Each row is a point on a tangle of strands that fork, close into loops and nearly touch. The rows are in no order.
Two points are linked if the straight distance between their rows is under 64.1. Some points are linked to none.
K_601: [  3 -10 -45 -39   0  20 -27  10  80 -25  28  37  11   4   0  12 -15 -12
  32 -41  -9]
K_488: [ 12 -21 -35  46  38 -31  21 -16 -22   6  29  53 -25   4  30  16  74  -5
 -10  -6   4]
K_639: [-38  46  49  17 -33 -35   9  16 -36  19 -32 -51   2 -16   6 -34 -43 -10
   3  13  -9]
K_675: [  4 -38 -27  33  21  29  -6  33  39 -23  49 -34 -43  15  66 -12  54  20
   8 -31 -32]
K_216: [ 14 -36  40 -15   3  44   2 -20 -54  -6 -28 -35  25  31 -41  12  15  36
 -35  40  28]
K_416: [-30  72  19  43 -13 -75  16 -21 -35  33   1  35 -33 -32  17 -15 -16 -38
  11  15 -14]
K_41: [-25  45 -16   3 -40  17 -23  29  29   7   1 -40  24 -18   6 -16 -49 -32
  43 -15 -17]
K_876: [ 28  25  42 -52   4 -59  32 -27 -17  13 -26  29 -37 -29 -34 -16 -46 -14
 -45   9  14]
K_100: [ 23 -69  26 -34  33 -25  20  21  24 -34  20   6 -43  14  30 -26  30  38
 -48 -11  12]
K_581: [ 16 -61  32   5  21  -2  31  32 -25  -9  24 -48 -37  21  46 -26  56  45
 -45   0   9]
K_121: [ 15 -16   2  -6  26  40  -5 -45 -63  14 -34  35  42  21 -62  48  19  22
 -23  44  17]
K_568: [-26  34   7  26  -6 -10   0  -5 -40  26 -26   0  28  -8 -10   0 -11  -7
  11  16   4]
K_598: [  5 -21   1 -29 -16  67 -19   0   8 -15  -2 -33  33  28 -22  16 -21  17
   7   3  18]
K_928: [  2 -27 -25 -25   0  67 -19  10  35 -17  25  -7  19  25   3  27  -5  19
  23 -23   8]
K_927: [ 23   0   6 -51   2  27 -19 -39 -12  -2 -49  23  41  11 -76  43 -28   8
 -23  31  16]
K_169: [-10  23 -29  20  11   9   0 -24 -29  29 -15  45  41  -1 -26  31   9 -11
  12   9  12]
K_287: [ -3  35  57   8 -12 -81  39   9 -32  20  -8 -18 -56 -35  19 -52 -22 -23
 -35  16  -7]
K_580: [ 23 -26 -17 -52  36 -22   0 -23  39 -20   6  87  -4  -1 -19  20   4   2
 -17 -18  22]
K_185: [ -6  63 -11  -1 -16 -52  13 -32  14  24   3  72 -19 -39 -25  13 -31 -53
  14  -3  -5]
K_459: [ 12   6 -42 -17  23  11  -3 -41   3  14  -6  83  37   3 -38  52  11 -10
   5  -8  17]
K_680: [-33  33  66   5 -51  -8  -8  14 -32   6 -51 -83  12  -5 -23 -32 -70  -4
  -2  19  -5]
K_461: [ 27   6   3   6  25 -62  32 -21 -25  18   1  45 -32 -19   2 -10  14 -16
 -24   7  15]
K_721: [ 29  24  54 -64   0 -47  26 -31 -25   9 -42  13 -31 -24 -50 -11 -59  -4
 -54  16  14]
K_868: [  8  15 -27  44 -11 -32  -9  27  52 -15  35 -19 -31 -22  48 -42  26 -26
   8 -17 -40]
K_129: [ 37   5  20 -10  22 -73  39 -20 -24  15  -2  40 -47 -22  -1 -23   2 -14
 -35   8  15]
K_992: [ 10   0  58 -33 -21 -51  32  24  -3   0 -18 -54 -30 -23   8 -56 -32  -4
 -40   8   3]
K_400: [ -6  59 -26   6 -22 -52   5 -23  36  16  12  68 -17 -41 -13  14 -22 -56
  26  -9 -13]
K_651: [-39  23  31  54 -10 -21   0  18 -65  26 -15 -57  18   3  39 -35   7  16
  12  19  -6]
K_127: [ -9  18 -65  -9 -10  43 -27  -3  44   2  19  35  44   5 -10  35 -10 -23
  46 -31  -5]
K_737: [ 29 -26   1 -73  35 -14  -4 -23  35 -24  -9  79   6  -4 -32  22 -14  10
 -29 -12  29]
K_972: [  3   6 -46  44  -3  -2 -21  27  62 -19  47 -21 -25 -12  54 -30  27 -23
  22 -29 -46]
K_521: [  8 -35 -16  43  18  10   2  38  20 -17  45 -41 -45  13  67 -26  62  19
  -8 -23 -28]
K_97: [  6 -20   5 -28 -18  39 -10  18  15 -13   7 -43  19  13   2  -8 -19  11
   1  -7  11]
K_454: [-36   5  17  52 -10  47 -22 -10 -73  18 -32 -36  56  33 -12   4   4  24
  27  40   2]
K_294: [ 13 -28 -13 -26  11   5   4   3  23 -12  13  23   4  10   5   7  15  11
  -9 -19  11]
K_991: [  1 -28 -22 -32  -7  89 -28  14  44 -27  31 -39  24  24  11  23 -30  13
  38 -21   3]
K_588: [ 17 -23   8 -19  20   6  15 -21 -30   7 -10  19  15  12 -20  16  18  20
 -33  11  24]
K_741: [ -3 -36 -10 -18  -1  94 -21  25  38 -32  46 -71   6  19  38  16 -17  18
  42 -20  -7]
K_733: [ 22 -33   0  -8  38  -6  25 -21 -31   9   4  38  -2  14  -3  19  42  22
 -33   2  24]
K_800: [  0   0 -58  37   2  21 -28  22  63 -20  53  -9 -17  -1  49  -9  30 -18
  35 -38 -41]
K_853: [  3  38  27 -41 -17   0 -14 -40 -23  12 -66  15  24 -11 -90  34 -64 -17
 -18  33  -3]
K_486: [  2 -51 -36  23  38  36   8  10  14  -7  34  20 -33  27  38  33  77  37
   9 -28   0]
K_774: [ -8   8 -59  -9  -8  55 -29   9  48  -5  30  11  33  11   2  26 -12 -18
  49 -33 -10]
K_734: [ 34 -12   4 -74  30  -7  -5 -37   9 -12 -25  68  17  -3 -53  33 -21  13
 -34   3  29]
K_510: [ 13 -72  14 -15  25  51  10  26  14 -24  28 -29 -34  32  34  11  43  64
  -5 -14  19]
K_925: [  7  24 -10  30 -23 -50  -3  31  64 -19  26 -31 -43 -35  42 -56   2 -31
   3 -14 -44]
K_396: [-36  70  37   8 -34 -52  14  -1 -15  21 -17  -2 -16 -31  -3 -24 -48 -36
   1   5 -17]
K_983: [  8 -45  10  23  15   1  18  38  -6 -10  35 -46 -38  15  56 -30  57  28
 -26 -10 -10]
K_370: [ 16 -12  49 -46 -27 -39  21  37  24 -15  -7 -63 -26 -17  15 -61 -35   3
 -33  -1  -1]
K_971: [  0  22 -59  -9 -10  -5 -17  -6  62  -3  21  53  17 -14  -5  19  -1 -35
  38 -32 -10]
K_511: [ 13 -47  28 -63 -14  49 -19  30  47 -49  20 -61   1  18  14 -23 -43  26
   0 -12  13]
K_569: [  9 -10   2  -9  13  35  -4 -33 -44  11 -29  20  41  17 -51  36   8  18
 -21  29  20]
K_161: [ 23   2 -51  13  11 -58   5 -32  45 -12  27  85 -30 -24   8  11  23 -33
  11 -14  -6]
K_808: [ 27 -32  -1   5  17 -55  22  17  32 -27  25   5 -47  -7  40 -38  36   0
 -30  -9 -14]
K_655: [ 21 -45  -5   1  43 -13  30 -11 -22   0  19  39 -22  17  19  15  59  24
 -32  -7  17]
K_912: [  5 -54 -12 -23  21  57  -5  14  31 -20  27   3 -12  29  17  29  25  45
   7 -26  15]
K_123: [ 11 -27  14 -44 -22  32 -11  30  34 -27  14 -60   6  11  13 -28 -34  13
   0 -12   4]
K_798: [-10  10  26 -19 -45  21 -14  30   8  -9 -13 -86  17  -5  -2 -37 -60  -7
  11  -1  -1]
K_638: [ 15 -52  45  -1  10 -16  33  31 -32  -8  15 -61 -32  13  40 -44  39  37
 -51   8  13]
K_55: [-17  18   8  -1 -33  24 -15  13  -6   6 -22 -45  36   0 -18  -9 -42  -8
  15   8   4]
K_412: [-24  15  35  56   4 -46  16  23 -66  23  -6 -47  -8  -6  50 -44  25  11
 -10  21  -4]
K_951: [ 14  -2  17 -38 -16 -34  13  21  36  -9  -1 -18 -14 -17   6 -34 -24 -10
 -16  -9  -3]
K_499: [ 33  -6   8 -67  20   9 -11 -42  -5 -10 -38  47  28   5 -67  41 -24  15
 -35  22  23]
K_520: [ -6  38  -3 -30 -31  29 -30 -23  11  10 -52   8  50  -2 -74  35 -64 -23
  13  15   0]
K_119: [-16  30 -40  -8 -28  54 -32  -2  24   6 -10   0  59   6 -30  27 -43 -24
  43  -8  -1]
K_239: [ -6 -15  -3   1 -14  85 -25  -8 -20  -3 -11 -35  46  36 -31  27 -10  15
  18  18  14]
K_688: [ 32 -42   1  12  32 -59  32   7   7 -24  24  15 -55   0  44 -34  53   8
 -40  -3  -8]
K_666: [-42  27  27  47 -19   1 -12  10 -61  21 -26 -58  35   9  15 -24 -13  14
  22  23  -6]
K_495: [  2 -10 -57   7   3  13 -25  14  70 -24  46  17 -12   2  32  -1  22 -15
  30 -39 -28]
K_953: [-22  10 -37  57  13   5  -6   8 -20  19  26  14  14   7  31  10  50  -7
  21  -8  -6]
K_142: [  1 -53 -40  16  36  48  -5  19  37 -20  40   5 -42  25  49  28  64  38
  21 -35  -9]
K_805: [-25  24  48  10 -33 -26   7  27 -31  11 -26 -72  -1 -15   9 -45 -37  -3
  -7  12  -1]
K_305: [ -3 -44 -12  32  17  61   1  34  -1  -6  45 -58 -28  23  56   9  51  39
  17 -18  -6]
K_360: [  2 -22 -50  41  33  -7  10 -14  -3   4  34  57 -16  11  26  31  78  -2
   4 -18   0]
K_342: [  4  25 -18  66  -9 -63   1  14  34  -8  27  -5 -42 -36  52 -43  33 -30
   1  -3 -37]
K_745: [-10 -30 -25  19   7 102 -14  20   7  -9  42 -57  10  25  35  35  15  26
  47 -14  -1]
K_816: [ 10 -42 -39  20  27 -16   1   9  57 -40  41  29 -50   9  46  -9  58  10
  -8 -27 -24]
K_812: [-27  19  24  26 -17  29 -28 -20 -59  19 -56 -22  54  17 -47  13 -27   5
  18  40  -2]
K_654: [  8 -14 -20 -54  -6  21 -19  10  64 -26  12  18  17   4  -9   5 -29  -1
  12 -29   4]
K_772: [  1 -41 -23  38  28  31  10  21  -6  -1  38 -11 -32  24  50  16  77  33
   1 -19  -4]
K_446: [-30   6  -5  43  -1  49 -17 -12 -59  21 -20  -9  56  25 -19  21  11  16
  21  28   6]
K_607: [  1 -52 -30  -4  30  73  -7  15  33 -18  35   0 -19  28  29  40  40  46
  29 -29   8]
K_27: [ 14 -11  55 -35 -18   1   2 -11 -34  -6 -49 -49  15   4 -47 -11 -33  15
 -40  35  19]
K_275: [ -6  22  21   5   3  11 -16 -39 -61  24 -61  15  43   2 -70  30 -26   0
  -5  47   1]
K_635: [-25  28  76   9 -29 -12 -13 -19 -67  15 -73 -51  19   0 -56  -8 -56   4
  -8  44  -9]
K_829: [ 19   5  22 -28  -7 -60  27  13  28  -5   0  -3 -35 -26  10 -38 -14 -17
 -22  -3  -6]
K_682: [ -8 -18 -10  25  -4  36  -9  41   1  -5  40 -65  -5  10  50 -20  22  11
  11 -14 -14]
K_570: [  0 -11 -35 -16  -8  40 -24  30  62 -24  42 -29   4   3  31  -7 -16 -10
  34 -33 -23]
K_763: [  1   4 -48   0   1  -1  -9  -2  36   0  21  41  12  -3   4  15  17 -20
  22 -26  -4]
K_901: [-15  49  14  68   9 -79  16  -8 -50  31   5  20 -33 -25  44 -25  22 -21
   7  21  -9]
K_87: [  8  20   2  15 -14 -56  14  25  35  -5  15 -14 -36 -31  31 -41   3 -28
  -5  -6 -24]
K_391: [  3  44  32 -23  -1 -14  -2 -45 -51  23 -62  27  11 -13 -79  26 -55 -12
 -23  37   1]
K_17: [-36   9  31  46 -26  45 -30  -3 -65  11 -38 -67  51  32 -11 -10 -20  18
  33  38  -1]
K_195: [ 11 -60 -23   1  40 -13   7  12  48 -42  34  32 -57  16  42  -6  57  27
 -18 -25 -10]
K_213: [-26  11 -11  40   4  24  -4  -5 -50  25  -9   2  43  14  -5  16  18   8
  14  16   8]
K_218: [  4  18  66 -21 -19 -65  41  13 -21  10 -20 -39 -42 -30   3 -53 -38 -13
 -43  12   1]
K_498: [  7  -4 -41 -20  14  28  -8 -26  16   5   1  62  38  10 -30  46  10  -1
   8 -14  13]
K_118: [-37  34  75  19 -38 -22  -3  -4 -61  16 -60 -68  14   0 -26 -26 -60   6
  -3  32  -9]
K_137: [  5 -60 -26   3  45  34  11   2  14 -10  27  36 -32  29  26  40  70  48
   1 -25  12]
K_948: [  4  42 -33  -6 -25 -54   3 -12  71  -3  20  57 -25 -40  -6   1 -19 -53
  25 -16 -22]
K_534: [-33  33  32  44  -2  -5 -11 -36 -87  36 -61   0  44  10 -30   7 -17  13
  19  48 -11]
K_658: [-14   5  29  -1 -34   7  -3  33 -15  -1 -10 -83  11  -4  12 -41 -32  -1
   0   5   1]
K_999: [ -6  34 -49  -9 -22  -2 -19   5  62   0  16  31  17 -21  -5   8 -19 -41
  42 -29 -16]
K_35: [-32  18  28  31 -26  19 -18   4 -49  14 -35 -57  42  13 -11 -15 -27  10
  18  27   2]
K_357: [ 12  21  28  -3 -13 -74  32  14  15   1   6  -7 -49 -35  20 -46 -12 -27
 -22   4 -14]
K_689: [  9  35  55 -38 -10 -34  18 -29 -40  16 -53  -3 -13 -24 -55  -7 -60  -9
 -43  26   7]
K_684: [ 14  -2  50 -14   3   7 -13 -37 -78   6 -68 -17  24  10 -80  17 -22  13
 -32  62  10]
K_395: [ 21 -50   8 -40  29  -5  12  -1  16 -21   8  32 -10  15   2   5  20  28
 -32 -13  21]
K_982: [ 23 -30  52 -55 -25  50 -23  -6  -5 -34 -36 -69  24  34 -48  -5 -35  20
 -24  29  26]
K_591: [ -3 -19 -59  33  28  19   0  -8  11   3  36  55  -6  17  22  43  69   4
  20 -28  -4]
K_455: [  5  19  18  58  26 -79  29  -4 -62  27   6  14 -43 -19  40 -33  36 -13
 -19  21   4]
K_409: [ -5  21  48  25  -2 -73  34  17 -44  19  -9 -33 -40 -25  33 -51   1  -9
 -30  18  -3]
K_429: [ 14 -11   3 -52 -15   5  -5   8  39 -15  -3  -1  14   0 -11  -7 -30   1
  -7 -13  10]
K_180: [-12 -19 -18  60  21  15   5  25 -27  11  36 -18 -14  17  52   1  71  18
   2  -9  -6]
K_341: [ 17   3   0  42  16 -72  27   8 -12   2  18   9 -46 -24  42 -34  40 -17
 -23   6 -11]
K_768: [-16  -1 -24   9 -15  66 -23  25  10  -5  30 -56  25  13  23   3 -14  -3
  36 -15  -8]
K_259: [  4 -27 -30 -13  12  80 -14 -17   4  -1   5  26  36  35 -27  58  16  30
  14  -5  19]
K_599: [ -2  27   9  31  27 -37  22 -28 -73  39 -17  38   2 -10  -8   1  14  -3
 -10  25  16]
K_806: [ 15 -14 -34 -32  16 -22  -5 -15  53 -16  15  74  -2  -4  -7  17  10 -14
   6 -27   5]
K_303: [  3 -34 -11  -1   7  74  -3  -5 -13  -1  10  -6  22  36 -10  41  28  39
   6   1  20]
K_505: [ 19 -67  38 -31  18  52  11   3 -12 -23   5 -26 -11  36   0  16  31  66
 -29   6  38]
K_258: [ 25 -19  -4 -10  14 -55  20   7  32 -16  16  22 -36 -11  23 -25  20  -9
 -22 -10  -5]
K_16: [  8   2  11  43  21 -62  29   8 -38  17  11   2 -32 -16  40 -30  40 -10
 -23  11   2]
K_709: [ 12  11 -16 -33 -11 -32   1   6  63 -13  10  28  -9 -21  -1 -11 -18 -26
   8 -21  -9]
K_109: [ -5  13 -36  -2 -17  17 -21  27  48  -7  30 -20  10  -7  20 -13 -13 -23
  33 -27 -22]
K_533: [  3  -6 -26  16   0  -7  -2  23  29  -8  29  -7 -11  -2  33 -17  26 -10
   8 -21 -17]
K_563: [ -8 -30 -19  23   7  72 -10  35  10 -10  49 -64 -10  18  51   8  23  22
  30 -20 -12]
K_188: [-24  29 -32   9 -27  52 -30   8   6  10  -5 -17  53   7 -15  14 -37 -18
  45  -7  -4]
K_930: [-12  53   9  50   6 -74  18 -17 -42  33   2  38 -32 -29  23 -16   6 -30
   7  17  -4]
K_281: [ 13 -57 -17  -1  51  11  22 -14  -8  -4  21  54 -23  26  16  36  70  36
 -20 -15  20]
K_447: [-43  73 -12  32 -17 -11  -9 -24 -21  35 -29  39  37 -15 -22  23 -29 -28
  41   9  -8]
K_880: [  5  -2  31 -29 -31 -25  10  44  30 -13   4 -73 -20 -17  21 -60 -33  -5
 -15  -6 -11]
K_935: [-28  62  43 -15 -45 -48  19   7   7  15 -15 -14 -24 -34 -12 -32 -64 -42
  -9  -2 -19]
K_529: [ 28  12  19 -32  -2 -79  29  -8  33  -6   4  37 -53 -33   1 -30 -21 -26
 -22  -2  -4]
K_31: [ 19 -29  13 -29  14  27   5 -24 -28  -2 -19   9  24  21 -34  26  11  30
 -34  16  26]
K_460: [-24  65 -20  27   0 -19  -1 -34 -25  37 -22  63  29 -19 -27  30 -16 -33
  29   9   0]
K_751: [-44  54   9  50  -2  -6 -10 -35 -70  42 -48  25  47   4 -18  18 -14   2
  37  32 -12]
K_915: [  8  11  33   0  18   0  -7 -46 -88  23 -63  16  24   0 -72  25 -17  10
 -24  57   8]
K_24: [  8  -3 -14 -14   3  -6   9  -2   7   6   3  20  14  -3  -6   6   6  -5
  -4  -9  10]
K_194: [ 21  24   1 -27  -7 -69  22 -12  44  -6   8  51 -40 -35  -5 -14 -22 -35
  -7  -8  -8]
K_996: [  7 -42 -10 -12   8  30  -5  31  38 -25  39 -27 -21  19  38 -10  19  23
   4 -25  -9]
K_116: [ 17 -66   0  16  42  -5  31  13  -6 -15  29   7 -51  24  46   2  78  42
 -32 -12   4]
K_958: [  2 -11 -53   9  12  15  -8   1  30  -5  31  42   4   9  13  25  37  -8
  21 -30  -6]
K_304: [ -4  42 -38  43 -13 -53  -2  -7  34   8  24  46 -20 -37  17   0  14 -47
  26  -8 -22]
K_899: [  9 -76  -9 -20  51   7  10  12  36 -37  24  44 -52  22  28  13  54  46
 -22 -24  13]
K_962: [ 18 -32  16 -76  -2  15 -17  15  56 -39  -1   2   8   6 -14 -12 -38  20
 -18 -15  21]
K_886: [  4  -2  -9 -19  -7  65 -32 -33 -19   4 -37  13  60  25 -72  50 -14   5
   4  31   9]
K_572: [-23  29  12  46   7 -40  13   3 -52  30  -8  -2   2 -14  25 -18  16  -7
   2  16   1]
K_22: [ -5  35  47 -22 -21 -23  12 -19 -33  17 -51 -13   1 -18 -47  -6 -56 -11
 -26  22   3]
K_283: [  4 -14 -39 -17  16  60 -12 -27   8   2   0  55  43  26 -38  63  17  18
   8  -8  15]
K_775: [  8  33 -24 -15   5 -25   7 -33   8  19 -10  69  12 -22 -32  28 -11 -30
   8  -5  10]
K_427: [  8  50   8 -16 -16 -67  25 -27  16  17   5  58 -41 -41 -20  -6 -35 -46
  -7  -1  -5]
K_845: [-29  23  33  22 -25  11 -15  -8 -51  16 -50 -40  40   5 -33  -3 -37   5
  11  32   1]
K_243: [  6 -15  15  -8 -19  -3   0  49  21 -12  22 -77 -16  -4  40 -56  -8   4
  -7 -10 -15]
K_200: [ 13  21   1  63   3 -83  20   8   4  -4  22   5 -59 -38  49 -43  32 -25
 -16   9 -26]
K_238: [  1 -39 -35   5  20  37 -17  29  59 -33  51 -16 -34  16  50  -2  30  18
  19 -37 -27]
K_37: [ -7  53 -26   7   4 -16   2 -39 -12  32 -19  73  26 -22 -40  36 -16 -34
  19   6   7]
K_793: [ 13  18 -46  26   2 -56   6 -21  34   2  25  68 -25 -31  11   9  22 -42
  18 -11 -10]
K_387: [-10  45 -30 -13 -31 -10 -12  11  54   4   6  15  12 -26  -6   0 -33 -42
  35 -23 -14]
K_787: [ -8  21   4 -32 -48  25 -20  24  35  -9 -11 -57  23 -10 -13 -21 -68 -20
  22 -11  -5]
K_932: [  0   5  75  -7  -7 -32  21 -12 -74  14 -56 -50  -6 -10 -34 -29 -36  13
 -46  41  14]
K_913: [  1 -39   5   0   5  46   8  19 -14  -5  19 -39   0  27  20   4  29  35
  -7  -4  14]
K_998: [ 20 -38  39 -47 -10  72 -24 -16  -7 -31 -24 -43  26  43 -47  20 -13  36
 -18  28  30]
K_382: [ -6 -12  -7   3  -8  92 -34 -24 -27   3 -24  -9  58  40 -55  48  -3  15
  17  33  10]
K_266: [-30  39  21   9 -34  -7  -3  13 -16  16 -28 -39  20 -13 -10 -19 -44 -14
  12   7  -3]
K_410: [ 15 -37  27 -26  -3  72 -13 -17 -22 -18 -20 -30  28  40 -41  25   5  38
 -19  28  26]
K_503: [-15  42 -22 -14 -32  33 -28 -12  16  14 -35   9  54  -4 -51  29 -55 -27
  29   3   0]
K_643: [ 13 -45  -2   7  28  -1  22   7 -11  -3  23   8 -20  19  29   3  57  26
 -23 -11   9]
K_525: [-10  11 -50  64  15 -16  -5  -1  -3  12  32  38  -1  -4  33  15  61 -21
  23 -12 -10]
K_585: [ -9  -7 -44   3   0  60 -18   9  21  -1  28   2  29  18   8  29   8   2
  32 -25  -1]
K_85: [  8  34 -21 -34 -23 -45   3  -9  78  -9   9  54 -16 -34 -13  -3 -32 -42
  19 -20 -15]
K_960: [ -7  25  -7   5   6   6   0 -29 -35  25 -32  33  38  -6 -43  27 -12  -8
   0  20  12]
K_10: [ 33  23  23 -30  11 -69  34 -28 -14  19 -10  49 -45 -28 -21 -16 -23 -19
 -35   7  15]
K_358: [ -7   9  61   3 -16   5 -17 -25 -68   8 -71 -42  30   8 -67   3 -37   8
 -15  55   2]
K_532: [-19  -4 -40  59  17  27  -8  16 -15  13  37   2   2  13  42  16  61   4
  21 -16 -10]
K_494: [-37  67  28  11 -27 -33   6 -14 -28  28 -35   8   7 -22 -24  -4 -52 -27
   8  11 -11]
K_302: [-17  59 -15 -24 -47 -16  -9  15  63   2   0   3   4 -33 -13  -9 -55 -49
  34 -23 -23]
K_452: [ -8 -30 -18  14   4  85  -7  11  -9  -1  23 -31  17  32  11  33  23  32
  26  -6  11]
K_76: [  6 -59  -1   7  20  58   5  32   9 -17  38 -50 -33  25  49  10  47  53
   9 -18   4]
K_463: [ 21 -18  -9  -3  20 -43  22  -2   9  -4  15  31 -23  -7  18 -10  29  -6
 -20  -8   4]
K_936: [-12  27  25  33  21 -24  13 -32 -89  38 -41  19  18  -3 -22   2  -3  10
  -8  40   8]
K_508: [ -7 -19 -15  -4 -12  77 -22  30  26 -20  43 -76  12  12  36   1 -19   4
  40 -17 -12]
K_938: [-20  19  40  37  11  -7  -2 -36 -99  32 -59   0  32   5 -35   4 -10  18
  -2  54   0]
K_970: [ 14 -63  26 -54  13  55  -7  13  27 -39  13 -15  -8  29  -1  10  -2  53
 -17  -9  32]
K_222: [-22  17 -31  18 -17  42 -23  17   3   9  11 -24  39   5   8   6 -13 -12
  38 -10  -7]
K_139: [ 14  -6   1 -39  -5  48 -24 -31  -7  -5 -38  10  49  21 -65  40 -21  10
 -11  24  15]
K_896: [-11   5 -15  28  20  17   6 -21 -51  30 -10  30  38  10 -18  26  27   7
   1  17  14]
K_522: [ 20  -7  -3  19  35 -45  31 -17 -41  19   8  39 -19  -7  11  -3  37  -5
 -23   9  16]
K_106: [-17  25 -34  18 -16  18 -18  21  18   8  15 -11  26  -6  12   0  -6 -22
  35 -16  -9]
K_871: [ -1 -14   2  16  -7   2   0  44   8  -7  29 -60 -14   1  46 -40  17   4
  -5 -10 -15]
K_29: [ 10 -23  53  -2   5  13   8 -19 -76   4 -43 -41  20  16 -40  -6   4  27
 -42  49  23]
K_671: [ 15 -34 -41  44  25 -24   8   5  43 -36  41  20 -56   4  57 -17  74   6
 -14 -23 -32]
K_872: [  3 -25 -20 -26  -5  46 -24  37  65 -35  47 -49  -6   7  39 -19 -21   1
  28 -32 -23]
K_244: [ 17 -22  56 -45 -25  23  -9  -8 -19 -20 -42 -64  19  17 -44 -13 -34  18
 -35  28  25]
K_274: [ -9  12  46  45   8 -69  29  22 -61  23  -6 -39 -32 -16  49 -52  21   2
 -27  23  -2]
K_335: [ 10 -24 -16  22  20 -22  16  11  -1  -3  26  12 -24   5  36  -8  54   0
 -17 -12  -4]
K_38: [ 24 -62   2   9  43 -31  29  11   5 -24  28  16 -56  16  47 -16  69  29
 -40 -11  -1]
K_90: [ 20  16 -29 -29  18 -14   6 -38   9  12  -9  80  18 -13 -37  37  -6 -18
  -1  -6  18]
K_703: [  2 -52 -25 -36  29  39 -14  10  55 -33  28  41 -13  22   9  27  19  31
   8 -33  12]
K_325: [ 13 -41  21 -80  -9  40 -28  28  66 -52  12 -27   6  10  -5 -17 -55  21
  -4 -18  18]
K_125: [-42  69   7  22 -24 -16  -6 -16 -25  31 -36  17  28 -15 -24   9 -41 -26
  31  11 -11]
K_136: [  6 -21 -45 -34  16   8 -18  -2  69 -25  24  65   3   5  -3  21   9  -4
  16 -37   1]
K_562: [ -9  15  -6 -20 -38  44 -25  14  18  -5 -11 -49  38   3 -19  -4 -55 -14
  25  -3   2]
K_18: [-14  23  53 -20 -45  -9   2  14 -12   1 -44 -67   7 -14 -27 -29 -66  -8
 -14  14   2]
K_892: [ 18 -65   6 -37  45   2  12   2  18 -27  16  43 -27  20   9  14  37  41
 -34 -16  25]
K_877: [ -9  24 -47  49  11 -28  -2 -14  -3  18  22  55   6 -14  15  20  39 -31
  25  -8  -3]
K_436: [-22  56  23 -19 -48 -36   9  21  33   8  -9 -22 -19 -35  -5 -33 -58 -41
   5  -9 -22]
K_611: [ 18  -8 -20  47  36 -52  28 -16 -39  16  21  47 -29  -6  28  -1  58 -10
 -17   5   8]
K_826: [-40  47   5  45  -8  -7  -6 -15 -55  36 -34   5  43   2  -6   7 -11  -3
  30  22  -6]
K_878: [ 21   4 -17 -30   7 -46  10 -14  45  -7   7  59 -16 -22  -5   2  -4 -24
  -1 -15   1]
K_706: [ 15 -70  23 -30  31  40  12   9   2 -21  14  -3 -20  31  10  18  39  64
 -25  -7  32]
K_542: [ -7  16  -3   3  -8  -5   4   2 -13  15 -11   0  22  -6  -7   0  -5 -10
   2   3   7]
K_756: [ -5  23 -11  31  20 -32  16 -19 -42  30  -4  41   9 -11  -1   9  20 -15
   2  12  12]
K_71: [ -1  42  13 -43 -25   8 -16 -33   4   9 -57  14  31 -13 -80  33 -67 -21
  -7  20   0]
K_78: [-20  26   8  17  -6  19 -16 -26 -50  25 -50   6  49   5 -52  24 -23  -2
   9  35   1]
K_713: [ 11  -6   9 -50 -18 -12   0  26  52 -19   3 -20  -3 -10   3 -30 -33  -4
  -7 -17  -3]
K_43: [ 11  -2  61 -26  -8 -21  17 -14 -51   5 -50 -42   3  -9 -38 -19 -33  11
 -46  33  19]
K_449: [ 15 -18 -34  58  12 -25  -1  16  44 -30  43  -8 -48  -6  61 -36  61  -3
 -10 -20 -40]
K_108: [-30  68   4 -12 -54 -24  -3  19  43   8  -6 -11  -4 -35  -8 -20 -62 -49
  25 -16 -27]
K_269: [-15  46 -38  52  -7 -45  -5 -10   8  20  17  48  -3 -30  18  11  20 -43
  33  -5 -13]
K_857: [-13  38  55 -27 -39 -23   9  -4 -16  10 -47 -37  -1 -21 -40 -17 -70 -17
 -22  12  -2]
K_777: [ -1  -8 -64 -11   1  25 -32  12  83 -28  44  29   0   3  19  11   4 -16
  43 -46 -23]

A fork is a point with three links, a tip a point with one. Leave the first point through the second and follow the links. Name the first fork or tip that comes.
K_972, K_800 | K_601
K_721, K_689 | K_78
K_877, K_525 | K_486
K_498, K_283 | K_563
K_996, K_238 | K_638
K_382, K_886 | K_806
K_391, K_853 | K_222
K_508, K_741 | K_127

A tip is a point with one link. Name the tips that can be reached along the links from each point below, in the order of the rows.
K_936 | K_756, K_449
K_598 | K_416
K_213 | K_505
K_853 | K_127, K_391, K_872
K_216 | K_932, K_29
K_463 | K_121, K_161, K_703

Name the points in between on the shortest way along the links from the first point to the second, in order.
K_915, K_35 | K_275, K_78, K_812, K_845
K_599, K_395 | K_936, K_938, K_534, K_751, K_826, K_568, K_542, K_24, K_294
K_598, K_951 | K_97, K_123, K_511, K_325, K_962, K_429, K_713
K_274, K_78 | K_412, K_651, K_666, K_35, K_845, K_812
